Points, in no order, along strands that fork, close into loops and pass close to each other.
Two points are linked if the straight distance between their rows is under 7.23. Some points are linked to none.
sagal: [-1.72 -1.90 -1.15  3.63 -2.39  2.07 -1.70  0.29  1.20  3.48 -3.93  2.41
  2.67  0.62  0.38  0.67  0.45 -0.59  0.66 -3.47]
zos: [-0.98  1.27 -0.85  0.52 -1.35  1.14 -1.93 -3.76 -1.30  2.86 -1.35  2.03
  3.89 -0.88 -0.85  0.02  0.36 -0.33  3.91 -1.96]
didi: [ 3.65 -0.28  2.07  1.07  4.63 -3.93  1.11 -2.44 -0.80  0.18  2.68 -2.24
 -0.23  0.60 -2.35  1.98 -0.18  2.93  1.07  5.41]
ginim: [ 1.99  0.47  2.40  2.69  0.76 -3.55  0.86 -5.22 -2.34  2.05  2.08  0.81
  4.71  0.34 -2.36  2.52  1.39 -2.19 -1.45 -0.83]
Gubi: [-2.72  0.84  1.03  0.99 -1.47 -0.17 -1.54  1.81  2.35 -2.70 -1.27  0.93
 -0.96 -1.87  0.71 -1.30  0.11 -0.91 -6.00 -5.70]
gil: [ 0.60  0.06 -4.38  0.26  1.11  1.99 -0.89  0.27 -1.41 -3.80  2.43 -4.64
  0.12 -1.01 -1.26 -1.81  2.23 -0.49  0.18  1.21]
ker: [-2.10  0.01 -0.74 -1.47 -1.36  0.15 -0.95 -2.75 -0.21  2.65 -2.67 -0.51
  0.65 -1.22 -0.43  0.27  0.71  0.29  1.90 -3.50]
Zifu: [-0.35  3.72 -2.18 -0.05  0.59  0.24 -0.68 -1.15 -1.78 -1.20  4.48 -1.82
  0.98  0.99 -2.21 -1.42 -1.13  1.63  0.84  4.98]
Vebam: [-1.50 -2.10  1.61  0.27 -0.99  0.47  0.26 -0.42  2.13  2.28 -1.64 -1.46
 -1.49 -0.82  0.12  1.03  0.75  1.17 -6.46 -4.67]
Varaf: [-1.87  0.24  1.86 -0.20 -1.43 -0.89 -1.24 -2.47  1.45  0.75 -1.89  0.20
  0.61 -0.97  0.08 -0.31  1.11  1.34  0.54 -5.77]
sezat: [-2.40 -4.88 -0.91 -3.25 -0.86 -0.88 -2.22 -0.64 -3.28 -2.30  0.74  1.76
 -0.79  0.26 -0.71 -3.34 -1.35 -0.39 -0.82 -2.89]
ton: [-3.07  2.52  1.47 -3.14  0.08 -2.94  1.35 -1.84  0.46  2.45  0.29  0.47
  1.39  1.77 -4.27  0.61 -2.99  0.62  0.77  2.02]
minu: [-0.14  2.58  2.85  3.02 -2.11  0.72  0.65  1.44  0.08 -2.75 -0.82  4.45
  1.53 -2.20  1.80  3.06  1.67 -3.15  0.72  0.30]
Nuf: [ 0.27 -2.01  0.26 -3.66 -0.42  2.11  2.28  1.85 -0.14 -1.78 -1.03 -0.77
  1.16 -1.04  1.22  0.86 -0.47 -2.34  0.40 -2.64]
bive: [ 0.49  0.07  3.00  0.54  1.44 -3.28  1.02 -4.84 -1.49  2.74  1.07  0.47
  2.23  1.18 -2.92  1.47  0.63 -1.85  0.91  2.60]
boso: [ 1.61 -5.12 -1.04 -2.55  0.81  0.16  1.26  3.41  0.79  0.55  3.99 -0.71
 -2.47  1.73  2.26 -1.97 -2.98 -1.68 -1.74 -1.87]
Zate: [-0.62  1.80  1.59 -5.18  1.49 -2.72  1.74 -1.72  0.45  1.81  1.62 -1.60
  1.31 -0.75 -2.61  0.10 -3.89  1.38  0.35  1.71]
muf: [-2.58  0.07 -1.43 -3.92 -0.47  0.36 -0.57  4.56  2.80  1.32  2.72  0.01
  1.36  3.83  3.95  0.09 -1.59  3.55 -2.03  0.48]
Senol: [ 1.15 -1.63 -4.02  3.08  2.22  3.18  0.02  2.73 -2.86 -0.09  4.22 -2.26
 -0.73  1.88  2.25 -1.29  0.40  1.34 -3.11  4.05]
nat: [ 1.65 -0.03  1.80 -4.63  0.57 -1.65  1.20 -2.08 -0.36  1.25 -0.06 -1.52
 -0.64 -2.31 -0.99 -1.29 -3.73  2.70 -0.61  1.83]
pesil: [-1.27 -5.42 -0.66 -1.47  0.12  0.32  0.05 -0.94 -1.75  1.61  1.73  0.40
 -4.48  3.42  0.53  0.91 -1.94 -0.44 -1.80 -3.47]
Kisel: [-1.41 -1.37  2.01 -4.15 -0.25 -1.02 -1.18 -2.94 -0.61 -1.36 -0.96 -0.80
 -0.93 -0.99  0.04  0.97 -2.46  0.19 -3.50 -2.92]
nuviv: [ 0.01  1.28 -0.77  1.44  0.04  2.67 -0.42 -3.92 -3.34 -2.79 -0.68  0.90
  3.43  1.18 -1.83  1.72 -1.77 -1.87 -3.24  0.80]
sobe: [-1.69 -0.86 -3.68 -1.59 -0.16  2.23 -0.97  1.83 -2.30 -0.93  0.81  0.56
  0.00 -0.78 -2.46 -4.17  0.25 -2.61  1.29  5.25]
ziz: [-2.57  0.93 -2.62 -1.66 -0.42  1.88 -1.01  5.52  3.50  0.78  3.23 -0.87
  1.54  2.42 -0.17 -2.39  1.70  0.95 -1.74  4.11]
takal: [-2.08  0.27  1.02 -2.59 -0.68  0.91 -0.70 -3.08  0.30  0.78 -1.93  0.12
  1.37  0.27 -0.72  2.92 -2.97  1.22 -3.38 -1.97]
nim: [ 0.13  2.31 -1.18  0.14 -0.80  0.87  2.20  3.39  0.72  1.62  1.99  0.79
 -1.95  2.18 -0.59  2.07 -0.77  4.59  0.12  6.28]
nam: [-2.97 -3.01 -1.12  3.19 -1.82  0.95 -1.64  1.71  1.22  1.50 -2.12  1.45
  1.66  0.17  0.77  1.28 -1.71 -0.39 -2.77 -5.38]
nati: [ 0.58  1.86  1.95  0.81 -0.32  0.90  0.52  1.93 -0.32 -4.07  0.01  0.28
 -0.99 -1.60  0.61 -0.26  4.38 -2.44  3.56  1.36]
tasib: [-4.45 -2.78 -0.59 -2.00  0.72  0.06 -0.19 -0.06 -0.89  1.39  0.65  0.58
 -1.74  2.55 -2.17 -1.01 -1.85  4.72  3.27 -1.92]
baraz: [ 0.20 -1.10  0.06  0.07 -0.64 -3.78 -2.39  1.10  0.86 -2.01 -1.69 -2.15
  1.51 -1.45  0.94 -1.28 -0.74 -0.08  5.48  1.91]
Fefo: [-1.06 -1.31  1.16 -1.92 -0.33 -1.02  0.10  2.28  1.76 -1.19 -0.84  4.33
 -1.99  0.04  0.57 -3.37  2.13 -5.03  0.54 -3.67]
gero: [ 0.52 -0.39 -0.20 -1.55 -1.10 -4.12 -2.04  2.68  2.07 -3.13 -2.50 -0.89
  0.18 -2.09  1.36 -2.07  0.80 -1.20  4.74 -1.32]
dap: [ 1.13 -0.61 -0.26 -3.21  0.01  0.05  1.46  1.46  2.06  1.18  0.63 -3.68
 -1.38 -3.34  1.12 -1.69  0.72  1.92  1.83 -1.98]
pud: [-0.58  0.58  0.44 -1.83 -0.03  3.35  0.81 -0.62  1.09  1.09 -2.93  0.34
  3.54 -0.64 -0.03  4.61 -1.62  0.02 -1.96 -0.98]
bap: [-1.11 -1.01 -3.45  1.21 -2.57 -0.24 -0.31  0.33 -0.82  1.13 -1.04  0.27
 -1.19 -0.74  0.27 -1.09  3.08 -3.00  3.41 -0.25]
Ved: [ 4.08  0.51  1.08  2.57 -0.28 -2.34 -1.21  0.71  0.93 -2.52  1.35 -2.67
  0.47 -1.16  4.32  2.30 -0.21  2.35  2.30  3.15]
fup: [-1.98 -2.24 -2.81 -3.04  2.37  1.16  0.05  5.68  2.91  1.25  3.75 -1.84
  1.79  3.59  3.23 -1.01 -2.34  0.00 -1.03  0.32]
Luvik: [-0.67 -3.78  0.54 -1.98  0.16 -0.90  0.43  2.05 -0.63  1.97 -1.53 -0.15
 -2.75  0.02  3.64 -1.07 -4.55  1.72  1.65  0.67]
kabov: [ 1.14 -0.06 -3.35  0.04 -0.08  2.23  0.66  1.44 -1.97 -0.29  3.71 -4.69
 -0.88 -1.94  0.37 -0.37  2.50 -1.09  0.18  1.71]
luv: [-0.99  2.40  4.08  0.13 -0.44 -0.30  0.36  0.75  3.19 -1.47 -2.81  1.31
 -2.43 -3.37  1.06  1.50  1.88 -1.79 -2.40  0.56]
muzip: [ 3.02  0.20  2.90 -2.56  0.21 -1.70  2.28 -3.04 -0.45  2.34 -1.29  1.18
  0.85 -2.52  0.21  0.21 -2.37  2.07 -2.00  0.89]
Ridif: [-1.20 -3.05 -1.82 -2.28  1.73  1.34 -0.59  3.02  0.92  0.36  1.30 -1.97
  2.53  0.34 -0.35 -0.08  0.09  1.99  3.57 -2.09]
tapek: [ 3.65  1.96  0.14  1.02  0.69  0.58  1.86  3.79  0.88 -3.48  1.98 -2.86
 -1.34 -3.08  2.78  0.25  3.02  0.87  0.33  1.42]
san: [-0.96  0.50  0.35 -2.74  0.45  1.62  1.86 -1.18 -0.10  5.46 -0.79  1.67
 -2.17  0.98 -0.66  0.16 -2.21  3.23  1.49  1.40]
pufek: [ 2.69  0.07 -1.01  0.90  0.33  2.52  1.28 -1.59 -1.79  1.64 -0.94 -1.04
 -2.25 -1.20  1.64  3.88  2.12  0.33 -0.92  1.58]
numo: [-0.70  0.57  4.82 -0.81 -0.11 -1.18  0.17 -2.54  1.92 -0.36 -0.59  0.12
 -1.78 -0.87  0.27  1.87  0.64  3.20 -1.47 -5.36]
riki: [-0.47 -2.11  2.61 -3.01  0.28 -1.95 -1.38 -0.92 -2.08 -1.70 -1.18  0.93
  1.21 -0.59 -0.80 -2.58 -4.19  2.43  2.29 -1.23]
risi: [ 0.84  0.20 -0.25  0.34 -0.27 -1.30 -0.79  1.69  0.05 -1.17  0.18 -3.23
  0.21 -1.76  3.20  0.57 -1.04  0.25  2.67  3.92]
tis: [-1.14 -0.16 -2.46 -0.94 -1.03 -0.33 -2.48  1.12  2.00 -0.33 -3.31  2.25
  2.90 -1.55 -1.34 -0.12  1.79 -2.51 -2.81 -3.92]
gab: [ 2.92  0.54  0.11  1.45  1.55  2.14  2.04 -2.58 -3.11  2.56  1.88  2.56
 -1.34  1.02 -1.01  2.05 -1.04  3.59  1.95  3.74]
Fid: [ 0.92 -0.32 -2.30  1.38  1.11  5.02  0.71 -1.31 -4.60 -1.40  0.67 -0.72
 -1.66  1.65 -1.87  0.70 -0.81 -0.38 -0.33  2.69]
tozi: [ 0.09  1.97  0.67  1.84 -1.93  2.90  2.04  1.15  0.58  1.08 -1.52  1.54
 -0.78 -1.23  3.61  3.94  2.52 -1.87  3.19 -3.28]
Durap: [ 0.82 -0.82  2.78 -3.88 -0.22 -1.94  0.53 -0.99 -0.06 -2.20 -1.91 -1.57
  1.07 -2.69 -0.41 -2.68 -2.51  0.68  1.69  0.97]
fipa: [ 0.95  1.48  1.94 -0.45  0.28 -0.22  2.15  3.22  2.20 -2.12  1.46 -0.35
 -3.32 -3.15  1.89 -1.10  3.29 -1.58  1.13  1.69]
Lutuz: [ 2.02  1.11 -0.53  0.13  0.72 -1.77 -1.17 -3.15 -2.64 -1.21  0.15 -3.48
 -1.13 -1.21 -0.97  1.67  0.36 -0.94 -0.11  3.49]
musu: [-1.50  6.11 -1.19  3.30 -1.71 -0.19 -3.00 -1.01 -0.46 -3.26 -0.56  3.67
  0.13 -1.28 -0.37  0.85  3.37 -2.82 -0.60 -1.35]
zati: [-1.43 -4.18 -2.25 -3.71  0.22 -1.88 -1.85  1.80 -1.32 -1.42 -0.29  1.35
 -1.08  0.38 -1.18 -4.97 -0.61 -2.03  0.71 -3.11]
Kupo: [ 0.72  0.06  3.82 -0.10 -1.44  0.49  0.53 -1.91  0.47  2.64 -2.72  0.75
  1.08 -3.05  0.09 -1.07 -2.03  0.11 -2.90  0.03]
noz: [ 0.45  0.46 -0.19  2.67  4.32 -0.86 -0.73 -1.86 -1.42 -1.55 -0.06 -2.63
 -1.61  4.93 -0.01 -0.72 -3.09  0.43  2.32  0.71]
mus: [ 2.84 -1.21 -0.66 -1.63 -0.67  0.24  2.96  1.36  4.08  0.70  2.05 -1.19
 -2.70 -0.95  1.06 -3.17 -0.87 -5.66  0.27 -2.01]
nis: [-0.47  0.51  0.45 -2.89 -0.76 -3.65 -1.91  0.63  1.21 -2.23 -2.80  0.24
 -0.94 -2.71 -0.18 -2.92  1.66 -1.94  2.52 -3.61]
puge: [ 1.23  3.83  3.91  3.62 -1.75 -0.52  1.04 -2.36 -1.19 -0.39  0.96  2.27
 -2.10 -0.55  2.14  1.89  1.13 -0.97  4.24  0.21]
Kegav: [ 0.07 -1.50  0.58 -0.68 -1.65  3.02  1.50  1.33  1.54  2.27 -1.92  1.64
 -0.40 -0.91 -0.71 -1.74  2.14 -4.32 -2.38 -1.58]
nagu: [ 0.65 -0.20  0.05 -1.44  3.34 -1.37  0.56  2.52  3.01  2.08  0.10  0.17
 -1.89  1.33 -0.11  0.32 -2.55  7.29  0.97  2.87]
Vam: [-0.19 -0.68 -2.00  2.44  1.54  3.32 -1.50  3.50 -0.06 -1.21  4.35 -0.49
  0.42  3.27  1.95 -0.84  1.19  3.17 -4.52  5.05]
Gotu: [-0.04 -0.07  3.54  1.24 -1.49 -3.07  0.08 -2.88  1.76  4.61 -1.94  0.25
  3.33 -0.02 -0.83  0.32 -2.84  0.19 -2.79 -0.12]
Vupu: [ 1.70  1.87  2.30  5.53  0.05 -2.30 -0.29 -4.15 -2.91 -0.47  0.94  0.89
  3.50  1.02 -2.41  0.10  0.10 -2.46 -3.60  0.15]
melov: [ 0.61 -5.56 -1.38 -1.44  0.06 -0.62 -0.23  3.33 -1.44  2.46  3.26  0.42
 -2.71  0.80  3.48 -2.16 -4.22  1.07  0.36 -0.92]
gesa: [ 0.45 -0.16  1.53  3.40 -0.14  1.76  1.10 -0.20  3.71  2.13 -3.12 -0.17
 -0.47 -1.58 -0.30  2.96  4.82  0.28 -1.29 -2.98]
Nozad: [-0.80 -0.89  2.70 -1.62 -0.89  0.52  1.69  2.31  1.97 -0.71  0.62  3.25
 -1.41 -0.98 -0.88 -3.91  3.07 -2.41  0.88 -5.26]
zorif: [ 0.93  0.22 -0.97  1.19  1.07  4.61  0.27 -1.94 -4.06 -2.59 -2.09  0.08
 -0.15  1.17 -1.55  1.75 -0.95 -2.79 -2.91  1.72]
nuda: [-0.24 -0.79 -3.50  2.56 -1.02  1.16 -0.74  0.05 -3.83 -0.49 -0.14 -1.17
 -1.86  1.35  2.00 -0.15  0.76 -1.76  3.41  1.14]
zivu: [ 2.43 -1.37 -1.82  2.47  2.28 -0.09 -0.50  0.67  0.67  2.79  1.75 -1.49
  0.85 -0.93  3.38  0.95  0.50  5.31  2.33  3.77]
girum: [-0.46  0.84 -3.02  1.75  1.15  0.46 -3.60  0.58 -0.88 -3.76  2.92 -4.04
  2.48  0.21  1.64 -0.89  2.34  0.49 -2.01  1.78]
Galet: [-0.87  0.40  0.45 -1.19 -0.24 -2.00 -2.66 -1.75  1.55  0.30 -4.50  0.91
  3.51 -1.03 -2.92 -0.38 -1.21 -1.52 -1.82  1.21]
Basu: [-1.32 -1.84  3.07 -2.41  2.71 -1.51  0.07  0.66  1.32 -0.03 -2.03 -0.17
  0.21  0.23 -3.43  1.31 -2.65  2.11  0.99  3.58]
zoku: [ 3.09  0.09 -0.63  2.61  4.06 -0.38  3.59 -2.95 -3.34  1.50  2.81  2.21
 -1.31  3.98 -0.80  2.75 -1.19  4.30  1.48  2.97]
Pumit: [-5.20 -1.40  1.05 -0.87 -0.31  1.93  0.05 -1.32 -1.21  1.97 -1.24  2.58
 -0.88  3.72 -2.37  0.36 -2.81  3.80  1.90 -2.06]
fov: [-0.08 -2.36 -3.06 -3.95  0.55  1.78  0.35  2.94  1.09 -1.25  1.18 -1.58
  2.06 -0.16  0.50 -0.22 -0.22 -2.09  3.86 -2.16]
Sesal: [ 1.12 -0.88  1.53 -2.55  0.07  0.07  2.48 -0.21  0.03  2.11 -0.13 -0.62
 -4.14 -2.49  2.12 -2.03  1.03  1.78 -0.08 -4.37]
gokam: [-3.22  2.04  3.82  0.32 -0.39 -1.29 -1.35  1.65  3.06 -2.96 -2.56  1.86
 -1.37 -1.97  0.60  0.16  0.90 -1.56 -2.73 -4.04]
luri: [-0.17  2.98 -0.08  2.56 -2.15 -3.62  0.37 -2.57  1.20  4.36 -0.36 -1.38
  3.83 -0.13 -0.78  1.81 -3.16 -0.81 -1.96 -0.30]
Kivif: [-0.52  1.92  1.68  1.13 -3.01  1.23  1.21  1.80  1.14 -1.34 -2.64  3.31
  1.69 -0.70  2.56  4.06 -0.05 -2.19  1.85 -2.54]
dereb: [-3.49 -0.84 -3.61 -1.73  1.40 -0.13 -0.47  4.98  3.54  1.66  2.20 -1.54
 -0.45  2.13 -1.94 -3.29  0.47 -0.94 -0.61  3.02]
Korup: [-1.74  1.69 -2.71  0.02  0.66  2.67 -0.43  4.93  0.36 -0.45  4.10 -1.30
  1.31  2.70  0.54 -0.51  2.29  1.26 -1.88  5.47]
sesus: [ 1.34  2.09 -0.93  0.73  0.87 -1.76 -1.05 -3.92 -2.94 -1.65  2.33 -3.58
 -1.36  0.26 -2.51 -1.41 -0.11  0.83 -0.31  3.81]
gonon: [ 1.09  4.88  2.66  2.43 -2.40 -0.14  0.19 -2.71  2.26  0.89 -0.02 -1.53
  1.21 -2.72 -1.03  1.80  2.32  0.79 -2.33 -0.92]
meba: [ 0.23  5.05  0.00  5.31 -1.75 -1.47 -2.30 -4.14 -1.57 -3.06 -0.86  1.83
  0.31  0.55  0.26  1.85  1.52 -1.97  0.37 -2.64]
Sati: [ 2.12 -0.40 -1.60 -1.75 -0.80  2.88  3.69  1.28  2.23  0.22  0.08 -0.08
 -0.55 -0.59 -0.12 -1.05  2.19 -7.23 -0.49 -1.58]
mol: [-3.81 -2.86 -3.66 -4.05  1.21 -0.24 -0.28  2.90  2.00  0.48  1.79 -1.49
 -1.88  2.41 -2.74 -3.25 -0.85 -1.72 -1.51 -0.52]
Dov: [ 1.42  4.33  0.81  3.97 -3.07 -2.82  0.72 -3.16  1.05  3.25 -0.17 -0.56
  3.25 -2.30 -0.92  1.86  0.35 -1.20 -1.85 -2.39]
Lufif: [-1.04 -1.42  1.41  2.83 -1.44  1.65  0.31 -0.31  3.10  4.06 -3.20 -0.71
 -0.62 -1.06 -0.26  1.17  1.11  1.40 -3.85 -2.37]
pupe: [-3.04 -4.25  0.92  1.54 -0.66 -0.96 -2.91  0.05  0.08  0.20 -2.84  1.21
  0.78  0.90 -0.41  1.08 -1.71  0.54 -2.29 -4.14]
keze: [ 0.98  1.01  3.96 -1.97  1.48  1.17  2.61  2.56  3.58 -1.81 -1.06  1.57
 -2.80 -2.72  2.20  0.31  3.00 -1.37 -0.82 -0.26]
sov: [ 0.11  1.83  0.92  0.05 -2.13 -4.04 -2.71 -0.61  2.11 -2.19 -4.92  1.39
  1.67 -1.82 -1.30  1.26  1.06 -2.56 -1.36  0.08]
siner: [ 0.17  0.07  1.99  2.44 -1.11  0.47  0.01  0.60 -1.13 -3.34 -2.14  1.92
 -0.41 -1.47 -0.62  0.68  3.20 -2.73  1.32  1.70]
vof: [ 3.70 -2.01  0.28  3.47  1.92  0.20 -1.79  1.52  1.67 -1.56  1.35 -2.01
  2.10 -0.66  2.59  1.07  1.45  3.80  0.76  3.30]
Pomon: [-0.06 -0.51 -5.20 -0.46 -1.69  0.27 -0.65  0.95  0.23  0.26 -1.32  2.05
 -0.12 -0.40 -0.23  0.11  3.64 -5.28  1.65 -1.38]
bafi: [-0.18  0.85 -1.95  1.70  2.03  1.24 -3.63 -0.28 -1.57 -3.51  4.03 -1.98
  3.18  1.90  1.96 -2.79  0.09  2.58 -1.30  2.53]
nedu: [-0.15  2.60 -1.32  0.05 -1.89 -0.08  0.98  4.04  2.12  1.94  2.09  0.60
  0.37  2.84  1.67 -0.20  0.88  5.73 -0.83  4.60]
gov: [-2.84  4.20 -0.48  1.31 -1.44  0.64 -0.95  0.26  1.27 -0.52 -0.21  3.21
 -1.13 -1.61  0.31 -0.55  4.79 -3.79  0.70 -1.70]
sirid: [ 0.60  3.63  3.13  5.02 -1.68 -1.67 -0.20 -3.57 -2.50 -0.83  0.48  2.64
  0.57  0.12  1.44  2.36  1.62 -2.35  1.90 -1.77]
manof: [ 5.01  2.55  2.08  2.29  1.27 -0.20  1.40 -0.02 -0.09 -5.67  2.18 -2.62
 -2.21 -1.31  0.89  1.03  2.37  1.17 -0.70  2.01]
Fene: [ 1.06  3.80  0.29  5.01 -0.73  0.98 -0.81 -2.33 -2.95 -3.02 -1.20  1.42
  1.31  2.51  0.11 -0.03 -0.63 -1.78 -1.94 -4.37]
Ramif: [ 0.49 -0.50  0.55  3.34  2.56  0.36 -0.34 -3.56 -3.46 -1.54 -2.89 -0.41
 -1.47  4.64 -1.44 -1.11 -2.50 -0.69  1.19 -0.90]
fofop: [ 1.65 -0.86  3.56 -2.86  0.58 -1.76  0.16 -3.06  0.51 -1.04 -1.82 -1.90
 -1.67 -0.73  1.66  2.26 -2.07  2.33 -1.21 -3.83]
Sug: [-1.88 -0.80  1.24 -0.28 -2.27  0.84  0.11  0.49  1.00 -0.48  0.96  0.20
 -2.53 -0.67  1.69  0.07  0.72 -0.74 -7.71 -5.95]
sumab: [ 3.45  0.04 -0.61  2.69  6.07 -1.37  1.94 -1.87 -2.55 -0.61  3.43 -0.28
 -0.52  3.02 -0.55  1.56 -1.27  3.88  0.72  3.95]
Fuzat: [ 1.04  1.78  0.09 -1.12 -0.49 -0.62  0.32 -2.63 -0.62 -1.62 -1.84 -2.68
  0.98 -2.06 -2.00  1.69  1.57 -2.41  0.20  1.30]
revi: [-1.25  0.91 -1.63 -3.62  0.90  1.40 -0.48  1.77  1.19 -0.60  2.57 -2.71
  2.36 -1.98 -2.19 -2.02  0.30  2.72  0.14  2.24]
duse: [-0.78  0.46 -0.16  4.99 -3.99  2.06  0.05  1.08  0.76  3.07 -2.01  2.60
  2.72 -1.26  1.92  0.12  0.57 -0.97  1.38 -2.98]
tum: [-0.67  2.50 -2.00 -0.77 -1.63  1.04  0.16  1.82  0.95 -1.79 -0.41  3.58
  0.47 -2.21  0.05 -0.16  4.21 -4.99  2.09 -2.54]
Zav: [ 0.12 -1.50 -1.94 -2.09  2.42  0.98  1.74  2.29  1.68  3.47  1.39 -1.30
 -1.05  0.01  1.04 -0.23 -0.15  7.16  1.61  0.44]
fev: [-0.64  3.24 -1.13  1.16  0.55  1.95 -2.88 -0.85 -2.29 -1.26  5.34  0.14
  2.29  3.02  0.45 -2.51  0.16  3.78 -1.61  4.09]
Nugev: [ 1.23 -2.19  1.70  0.95  0.29 -1.15  0.97 -1.40  0.10  2.49 -2.45 -0.32
 -1.39 -1.21  0.28  2.48 -0.39  1.81  3.24  1.61]
zeson: [ 0.47 -3.93 -2.15 -3.09 -0.17 -2.10 -0.90  1.84  1.89 -2.57 -0.48  3.24
 -1.82  0.94 -0.40 -4.36  0.68 -4.67  0.31 -5.36]
fama: [-2.97 -1.92 -3.73 -2.86 -0.48  3.74  0.60  0.99  0.10  3.69 -1.22  1.87
  0.16  0.98 -0.99 -0.52 -0.66 -2.61  1.12 -0.04]
Baru: [ 1.45 -1.12 -2.88  0.43  2.60  1.32  0.45  2.18  1.40  3.68  3.36  0.22
 -0.06  0.25  3.33  0.34 -0.68  4.75  0.50  2.60]
nerob: [-0.78 -0.75 -5.16  3.18  0.78 -0.46 -3.91 -0.56 -3.69 -2.95 -0.65 -1.59
 -2.07  3.37  0.92 -1.75 -1.15 -1.05  2.02  1.23]
Lus: [ 1.36  4.77  1.71 -0.44 -0.47 -0.99 -0.30 -3.74  0.72 -1.14 -0.99 -1.88
  0.89 -2.85 -0.97  2.50  2.00 -1.46 -1.99 -0.16]
pefit: [ 0.86  2.57 -1.46  4.14 -1.06 -0.25 -1.49 -3.92 -2.06 -0.79  0.64  0.61
  3.79  0.70 -3.07  2.03 -2.29 -1.00 -3.29 -0.21]
zelu: [ 4.88  0.34  0.80 -2.32  0.52 -0.54  3.64 -2.00  0.40  2.09 -2.78  0.98
 -1.08 -3.58  1.16  1.18 -0.57  2.38 -2.08  1.84]
Karo: [ 1.83  0.31  3.21  1.86 -1.60 -1.34  1.39 -3.26 -0.43  2.27 -0.42 -0.48
 -0.70 -0.87  1.39  1.46  0.43  0.60  2.94  0.09]
danis: [-2.19 -1.49 -1.64 -1.56 -1.73  1.21 -0.34  1.28  1.42  1.73 -2.78  0.54
  1.37 -1.37 -1.04 -1.94  1.75 -3.44 -3.70 -3.53]
Geri: [ 0.27 -2.17 -0.18  2.41 -0.88 -0.11 -0.58  1.75 -2.44 -4.91 -2.87  0.92
 -1.33  0.21  0.62  0.69  2.33 -4.18 -0.06  1.79]
dano: [ 0.72  0.71 -0.80  1.00  0.87  1.76  2.05  0.23 -1.72  1.15  1.57  1.12
 -1.72  1.96 -0.64  1.02 -0.96  3.19  2.85  6.65]
geb: [-1.37 -2.21  1.65 -1.77  1.62 -1.15 -1.35 -0.39  0.73 -1.02 -4.05  1.22
  2.26  0.53 -3.37  0.48 -2.12  0.30 -0.70  1.23]
nonov: [ 0.86 -3.30 -0.76 -2.94 -0.90 -0.03  1.73  1.83  1.64  0.96  0.92 -0.57
 -2.34  0.85  1.55 -3.41 -1.73 -4.39 -0.45 -2.41]
sar: [ 3.07  2.24  0.05  0.29 -1.05  2.84  2.11 -0.05 -4.33 -3.17  2.03  0.22
 -2.57 -1.08  2.25  0.14  1.55 -1.44  0.88 -0.41]
Dule: [-0.03  1.85  1.68  2.27 -3.95  0.48 -0.33 -2.15 -0.49  3.08 -1.67  3.62
  4.36 -1.31 -0.06 -0.98 -0.38 -0.62  2.49 -2.33]
fure: [ 0.15 -0.82  2.72 -0.91  3.56 -3.90  0.53  0.93  2.28  1.66  0.02 -0.90
 -1.51  1.25 -2.90  0.19 -2.76  4.28  1.50  4.86]
kal: [ 1.42  0.00 -2.79  2.09  3.53  3.15  0.33  0.85 -2.32 -1.81  2.09 -2.82
 -2.98  2.01  0.44 -0.58 -0.91  1.99 -1.07  1.92]
Pofu: [ 1.81 -1.49 -2.30 -1.19 -0.11  0.59  1.04  1.81  1.70  1.40  1.07 -4.74
 -1.38 -1.95  0.98 -1.96  3.33 -2.30  0.73 -0.25]
Folek: [ 1.90  0.66  2.60 -0.95  3.60 -3.93  1.87 -1.16  0.73  2.23  2.49 -0.76
 -0.30  0.93 -3.54  0.49 -1.05  3.49  0.69  5.89]
Faso: [-0.79  1.09 -3.03  2.69  3.03 -1.95 -2.53  0.98 -3.39 -4.23  0.23 -2.06
 -0.52  4.86 -0.19 -1.21 -4.18  0.50  1.75  2.17]
nol: [ 0.62 -2.30  1.00 -2.48 -2.36 -0.36  2.45  0.31 -1.14  1.92  0.92  0.24
 -3.22 -0.92  1.82 -2.94 -1.27 -2.02 -2.28 -3.34]
Fosug: [-1.87  3.64  1.84 -2.19 -2.35 -2.94  2.76 -1.16  0.63  2.15  0.53  0.87
 -1.15  2.29 -3.46  0.46 -1.43  0.92  1.82  3.94]
Bova: [ 0.84 -1.13  0.92  4.34  0.41 -0.32 -1.93 -3.81 -3.02 -1.72 -1.16  0.92
  0.70  2.32 -2.46  0.50  0.82 -1.41  2.52 -0.28]
bosor: [-2.11 -4.36 -0.26 -0.37 -2.03  0.13 -3.33 -0.12 -2.29 -2.09 -0.37  3.05
  0.55  0.23 -0.89 -0.65 -1.02 -1.74 -2.64 -4.54]
Sig: [-0.08 -0.22  1.12  2.65  0.75 -2.76 -1.45 -4.31 -3.26  0.82  0.95  1.50
  1.88  1.85 -3.52  0.06  0.24 -1.98  2.82  3.01]
Pup: [-2.63 -2.94 -1.07 -1.72  1.98  0.80 -1.46  1.60  0.29  0.59 -1.17 -0.68
 -0.18  0.53 -1.10 -0.55 -0.18  2.41  4.68 -0.75]
mati: [-0.42  2.50 -0.96 -2.45 -1.24  0.89  1.51  5.94  3.24  1.50  2.20  1.26
  1.20  3.17  2.30  1.23  0.03  6.32 -0.61  1.75]
kod: [-1.08 -2.18  0.62 -4.03  0.15  4.41  1.36  1.97  0.17  0.01 -1.78  1.16
  1.92 -0.48 -0.52  2.80 -0.23 -1.02 -1.25 -3.50]

A tip is a point with one link. Name the tips that can be reached along the links from each point below, in the order of the rows.
Bova -> mol, Fene, Nugev
gokam -> tozi, gesa, manof, Geri
fofop -> Nozad, Pumit
vof -> fup, nis, sov

A piece is all that can be reached along the links. How many separate loops has the piece of each point below (a circle has one, a figure eight two, a Y none), and how many tips (points with one link)?
Ramif -> loops 0, tips 3
sagal -> loops 0, tips 2
Gubi -> loops 0, tips 4
kabov -> loops 0, tips 5
Zav -> loops 0, tips 3

A fork is a point with three links, a tip a point with one. Leave the first point through the second and follow the links. Name the first fork or tip that comes.
fofop; numo -> Nozad
Faso; nerob -> meba
bive; ginim -> mol
Folek; didi -> fup
nedu; nim -> fure

Name the points in between on the shortest way along the links from the first point to the second, in order.
Pumit; ker -> tasib, Pup, Ridif, fov, Nuf, kod, pud, takal, Kisel, fofop, numo, Varaf
Nugev; nerob -> Karo, puge, sirid, meba, musu, gov, tum, Pomon, bap, nuda
siner; Gubi -> nati, fipa, keze, luv, gokam
gil; Kegav -> kabov, Pofu, dap, Sesal, nol, nonov, mus, Sati
nuda; Senol -> nerob, Faso, noz, Ramif, Bova, Sig, bive, ginim, Vupu, pefit, nuviv, zorif, Fid, kal
